Each row is a point on a landscape with many valleys, with its height.
A ball rolls from a point to the lowest of its 2 nearest points, and stops where none of them is lower. Distance is the straight distance between rows; heights are no part of it.
Z55 height 73.5: [128 136 126 142  65 137 144 119 114  94 121 112 167 141 160  79 159 125
 112 145]
Z890 height 37.6: [137  79 145  88 169 135 103 164 122  82 139  83  62 123 158 107 109 183
  85  82]
Z963 height 39.3: [130 121 125  95 108 101  90 161 104 141 113  83 175 114 146 135 116 132
 143 124]
Z187 height 73.4: [139 119  85 111 104 144 125 136  86 106 110 141  96 128 140 159 142 123
 154 130]
Z106 height 18.0: [136 197  93 103 110 119 107  62 114 202 102 142 183 149  66 130  47 142
 115 136]
Z225 height 37.9: [ 63 151 144 112 117 176 173 134  89 132 137 139 160 117 164 106 206 118
 165 112]
Z911 height 80.1: [145 100  76 163  95 145 151 125 168 164 105 136 159 139 122 134 131 150
 152  86]
Z422 height 69.1: [126  95 120 160 114 141  54 135 185 130 105 136 111 202  99 171  86 126
 121  99]
Z845 height 40.8: [162 100 163 139 138 120 137 141 150 133 156 109 116 125 125 105 109  58
 136 145]
Z758 height 28.4: [ 83 138 173 106 132 147 161 139 122 112 174 149  74 102 165  88 168 134
 188 140]
Z433 height 27.1: [123 150 115 138 148  93 123 126 138 137 132 140 151  63 100 127 151  97
 147 157]
Z513 height 31.2: [136 102 121 130 129 151  92 199 153 132  81  82 149 136 156 116 120 105
  71  80]
Z754 height 40.5: [109  81 154  61 162 121 141 166 146 102 143  78  98 135 167 107 118 148
 107  72]
Z622 height 68.7: [116 111 125 135 106 145  82 160 202 139  94 105 109 155 103 164  86 144
 150 101]
Z820 height 14.4: [151 161 121 141 128 126 122  64  81 182 127 176 161 149  26 121  41 137
  98 147]
Z943 height 26.9: [116 156 140 139 135 133 123 123 166 110  67  91 129 124 159 169 118 143
 106  83]
Z50 height 31.0: [111 132 139 139 151 133 153 128 122 134 174 157 117  77 128 105 176 127
 219 138]
Z117 height 63.3: [120  56 145 134 113  92  91 162 146 127 100  99 109 126 144 118 126 165
 135 121]
Z802 height 66.5: [146 122 123 157 102 143  73 150 175 227  83 101 128 132 120 141  48 137
 154 132]
Z342 height 34.1: [147  70 131 130 104 136  95 151 111 138  81  90 149 151 166 123 146  79
  84 105]
Z694 height 28.3: [ 72 165 181 122 156 132 156  72  91 127 212 131 115  98  91 107 133 102
 134 169]
Z487 height 36.1: [ 93 141 133 187 154 150 178  74  70 133 193 165 153  80  79 103  91 124
  71 213]
Z333 height 40.9: [112 148  77 177 155 136 137  63 108 120 198 158 145 106  88 136 104 122
  96 204]
Z861 height 38.3: [ 68 140 189  97 108 134 170 172 118 120 122 113 114 121 152 134 152  96
 119 153]
Z238 height 28.0: [151 100 135 160 120 173  75 176 133 103  91  71 128 151 129 108 136 162
  56  60]
Z375 height 34.7: [176 133 108 103 122 131 147 153 156 100 102 129  66 137 147 127  95 164
 126 109]
Z786 height 67.2: [126 146 110 148 105 132  82 125 137 167  85 123 126 125 131 142  61 131
 166 162]
Z555 height 42.0: [171  91 121  87 143  88  86 170 151 137 104 103 154 162 117 107  71 157
 136  98]
Z467 height 29.7: [161 157 136 113 158 103 143 161 153  98 122 154  97 153 125 133 107 153
 138 109]
Z476 height 76.1: [ 95 129 131  96 107 107 168  90 112 125 134 181 111  99 116 124 180  75
 100 168]
Z111 height 70.9: [136 116 109 141 144 122  75 146 118 112 113 163 151 171 133 181 165 118
 122 122]
Z775 height 77.4: [110 102 127  82 126  95 182  87 110 147 160 156 113  99 135 109 163  95
 142 139]
Z305 height 36.3: [ 81 169  88 106 154 125 195 123 142 138 173 171 130 113 107 149 127 104
 113 154]
Z997 height 36.7: [110  43 156 146  97 155 123 126 114 115  94  89 126 137 153  93 157 115
  92  84]
Z488 height 22.1: [155 149  73 100 111 106 115  85 140 193 104 127 178 146  98 133  98 143
 134 130]
Z289 height 51.1: [193 130 116 144  82 145 103  81 138 162  99 115 136 162 135 116  80 187
 146  97]
Z801 height 40.0: [ 58 143 110 139 116 154 179 113  89 140 161 171 170 124 123 132 192 124
 146 148]
Z46 height 34.6: [107 145 160 104 166  83 127  90 109  97 109  87 142 122 166 135 124 127
 110 132]
Z324 height 68.0: [138 142 136 140 135 122  69 169 160 147 101 119  97 128 118 163  77 167
 173 124]
Z402 height 61.3: [153  69 123 129  86 122  84 150 164 163 109  99 119 111 126 154 148 188
 127 131]
Z196 height 79.3: [159  89  96 116 110 132 159 111 133 187 110 146 145 135 109 163 128 101
 155  95]
Z426 height 35.6: [ 63 185 153  94  97 114 156 135 119 111 119 108 125 108 122 139 133 130
 114 167]
Z581 height 32.7: [153 162 125 134 118 139 161 164 158 124 128 122 141 129 135 119 150 110
  97 114]
Z985 height 33.7: [ 89 147 161 158 139 136 144  67 109 125 173 186 131 115  54 143 159  72
 112 142]
Z28 height 45.0: [108 171 104 198 138 152 146  87  95 130 166 158 147 124  95 149 135 132
 133 193]
Z213 height 75.6: [ 96 166  68 149 134 134 109  65  97 126 139 115 160 143 131 156 112  88
  93 161]
Z71 height 71.0: [122 128 127 168 138 114 126  90 138 106 128 180 139 182  93 159 133  83
 103 164]
Z520 height 37.2: [101 124 150  77 146  96 123 129  99 113 142  63 166 128 161 110 136 125
 140 137]
Z776 height 44.8: [122 107 101 111 136 110  95 132 175 150 119 123 117  95 118 147 139 121
 162  86]
Z785 height 33.0: [ 74 166 159 148 149 155 207  77  84 124 208 162 122  99  84 101 121 134
  91 212]
Z914 height 19.6: [158 157 125 153 148 125 134 118 104 155 161 149 164  55  65 110 127 100
 165 145]
Z377 height 78.4: [156  95 127 100 106 103 166  88  90 174 131 139 130 109 118 130 138  90
 160 121]
Z897 height 16.6: [121 121 142 113 138 102 161 130 133 100  82 125 103  93 162  95 150 165
 105  86]
Z101 height 31.3: [177 116 175 132 122 161  87 166 115  78  85  65 119 148 141 110 121 188
  87  86]
Z791 height 64.5: [140 101 130 130 134  91 132 138 162 133  99  86 127 115 163  93  91 140
 124 155]
Z251 height 38.5: [115  61 151 132 131 161 120 144 105 106 113  93 144 138 153 131 164 146
 136  72]
Z413 height 37.4: [169 121 151 117 140 119 148 109 152 122 158 100  83 125 151 141 110 105
 141 132]
Z343 height 73.1: [120 171 123 153  95  90 145 137 121  87 103 154 178 158 118  77 157 131
 101 161]
Z659 height 40.6: [141 136 123 109 141 102  75 167 123 133 118 101 174 166 118 135  99 137
 144 154]
Z16 height 26.7: [159 150 114 115  92 132  92 104 169 177 114  96 181 159 116 164 129 139
 110 117]
Z302 height 32.9: [ 50 122 113 105 157 106 133 117 138  94 154 129 124 106 168 107 173 125
 148 120]
Z819 height 41.3: [150  86 140 155 134 152 127 113 117 121 125 130 130 153 162 175 151 151
 177  80]
Z323 height 37.7: [118 136  97 124 154 108 109 120 152 153 128 103 118  81 115 164 127  90
 154 138]
Z596 height 14.1: [147 174 125 149 138 134 137 108  65 151 150 168 153  82  46 128  94 102
 111 172]
Z253 height 38.4: [144 106 104 119 145 117 141 215 136 135 123 132 126  96 150 110 121 173
 154 103]
Z968 height 40.7: [102 105 157  73  99 115 173 169 129 124 127 103  93 112 176  92 133 108
 108 153]
Z3 height 70.0: [153 107 129 154 137 133  77 108 146 120 132 154 130 208 113 178 137  94
 121 116]
Z350 height 34.9: [193 152 173 122 132 140 123 163 119  89 101  82 118 115 153 109 108 153
 126  96]
Z233 height 72.0: [133 139  77 133 119 157  91 129  97 129  99 146 137 171 157 196 137 138
 137 117]
Z497 height 36.0: [138 134 155 139 115 165 164 183 161  96 150 100 125 141 162 124 155 130
  96  80]
Z64 height 74.7: [ 97 173 109 118  98 124 124  84  94 120 120  82 174 120 117 125 102  88
  91 163]
Z530 height 6.6: [151 160 103 123 135 140 165  86  80 154 170 183 171 117  46 132  72 118
  71 174]
Z222 height 74.0: [111 146  93 126  80 133 164 100 104  98 136 100 160 136 122 104 136 100
 103 168]
Z376 height 49.1: [211 148 125 154 103 146  77  75  98 154 124 122 130 167 136 111 105 138
 152 141]
Z275 height 75.0: [123 154 137  95 124 104 160 142  98 110 131 194  88 112 108 135 142  97
 111 190]
Z121 height 36.4: [ 71 143 118 121 117 130 118 136 106  88 139 128 136 106 144 103 179 104
 170 107]
Z510 height 43.1: [ 69 110 117 133 129 160 181 109 100 128 165 176 115 133 107 166 164 122
 177 147]
Z538 height 32.1: [ 89 183 177  84 129 129 146  98 106 115 170 107 127 107 109 125 142 111
 135 149]
Z550 height 38.8: [142 100 171 143 130 144 167 130 150 126 157 141 118 163 121 105 155  52
 142 130]
Z257 height 34.5: [148  97 188 143 171 142 108 165 106  94 128  65  92 126 141 121 133 188
  81  55]
Z250 height 38.0: [173 148 136  91 105 143 163 179 126  89 114  89  98 100 143 105 115 149
 136  70]
Z721 height 52.4: [180 146 116 155 110 127  89 104 134 146  52 122 121 155 151  91  78 215
 134  98]
Z712 height 32.0: [127 138 177 113 130 118 139 137 129  95 151 128  64 110 131 130 120 130
 182 145]
Z229 height 23.0: [126 132 137 148 134 124 132 121 144 100  93 108 104 123 163 137 143 187
 125  62]
Z976 height 49.5: [192 104 108 162 112 153  44 140 152 158 131 125 115 191 147 142 121 161
 116 117]
Z975 height 65.7: [165  92 130 119 121 121  97 144 178 193  87  85 113 115 152 115  57 151
 124 126]
Z592 height 45.2: [185  96 120 111 108 127  41 138 136 180 113 166 117 185 108 139  66 135
 174 119]
Z336 height 41.0: [173 161 109 111 164 109 133 195 120 111 108 126 172 122 170 104 134 157
 145  86]
Z397 height 44.2: [132  81 130 120 106 117 128 119 196 127 134 109  94 108 117 136 166 114
 145  96]
Z486 height 57.1: [149  62  99 157  99 168  80 147 160 130 123  87  83 111 164 157 129 191
 117  99]
Z416 height 25.7: [ 90 128 114 111 144 111 153 140 142  92 134 118 106  97 206  81 163 173
 130 121]
Z339 height 43.3: [189  89 137 108 105 108  65 165 141 138  87 132 113 169 106 111  88 133
 142 105]
Z588 height 37.8: [ 73 154 148 165 161 136 107  86 101 138 185 170 146  61  69 168 165  93
 112 155]
Z452 height 40.2: [ 90  52 160 136 128 137 137 147 182 115 154 118  89 121 157 109 172 117
 130  84]
Z59 height 38.2: [111 101 146 138 140 165 146 187 161  92 139 129  85 141 147 113 172 115
 127  86]
Z356 height 24.2: [150 182 115 127 157 104 154 113 130 108 126 189  97 127 133 106 117 150
 137 142]
Z909 height 25.4: [120 179 108 122 156 142 196 127 116 136 152 162 155 146  85 169  92 137
 141 155]
Z648 height 76.7: [ 81 148  69 155 161 152 136  98  91  90 159 124 158 154 122 126 105  83
 134 143]
Z255 height 74.3: [100 131 136  91  99 118 139 144  66  90 124 174  71 117 155 152 150 113
 160 168]
Z190 height 37.3: [ 97 174 107 153 165  84 113  78 108 145 152 162 147  52  91 153 150 124
 112 173]
Z183 height 12.5: [160 169 116 139 164 118 198 125 119 132 117 199 122 129 120 147 104 123
 130 153]
Z140 height 52.7: [183  69 117 173 125 155  68 147 149 136 122 109 108 137 171 128 128 146
  99 116]
Z788 height 45.1: [121  87 117 144 134 155 192 103  98 145 135 159 117 143 156 157 151 129
 169 122]
Z835 height 71.9: [106 115 135 160 141  85 136 120 150 103 127 196 132 146 114 126 167 124
 110 185]
Z940 height 30.7: [130 162 122 127 157 106 102  85 137 122  81  79 133 130 142 153 104 127
 115 116]
Z9 height 72.7: [ 97 159 153 120 118  93 158 133 151  93 111 160 137 134 133  82 181 121
  90 164]
Z505 height 46.9: [193 143 104 143 125 131  40 117 139 177 135 154 125 195 129 128  78 145
 146 145]
Z865 height 36.8: [112 138 185 119 143 144 155 114 107 120 167 168 126 140  93 126 165  48
 134 139]
Z100 height 42.7: [106  64 157  64 117 125 155 193 124 117 139 101  93 101 173  91 146 110
  90  97]
Z953 height 43.8: [ 56 146  98 110 161 111 155 119 138 116 156 152 150 133  79 129 149  92
 134 149]
Z904 height 34.4: [137 116 116 146 143 142 161 167 145 139 154 138 134  89 151 115 162 152
 183 133]
Z967 height 29.4: [158 186 118 138 125 107 122 123 175 140 115 111 178 146 113 132 133 148
  87 124]

For each start below, name the point where the ball stops.
Z791 => Z897
Z289 => Z897
Z397 => Z530
Z788 => Z238
Z510 => Z897
Z721 => Z897
Z911 => Z530

Call two points neighbours if one is among the 2 nearest of the other. Go from one point of each pair to the other, from neighbour to neighbour, staying as low as possible. Name the highest point that can't be avoided.
Z183 / Z694 => Z100
Z238 / Z183 => Z250
Z985 / Z758 => Z845
Z985 / Z530 => Z588
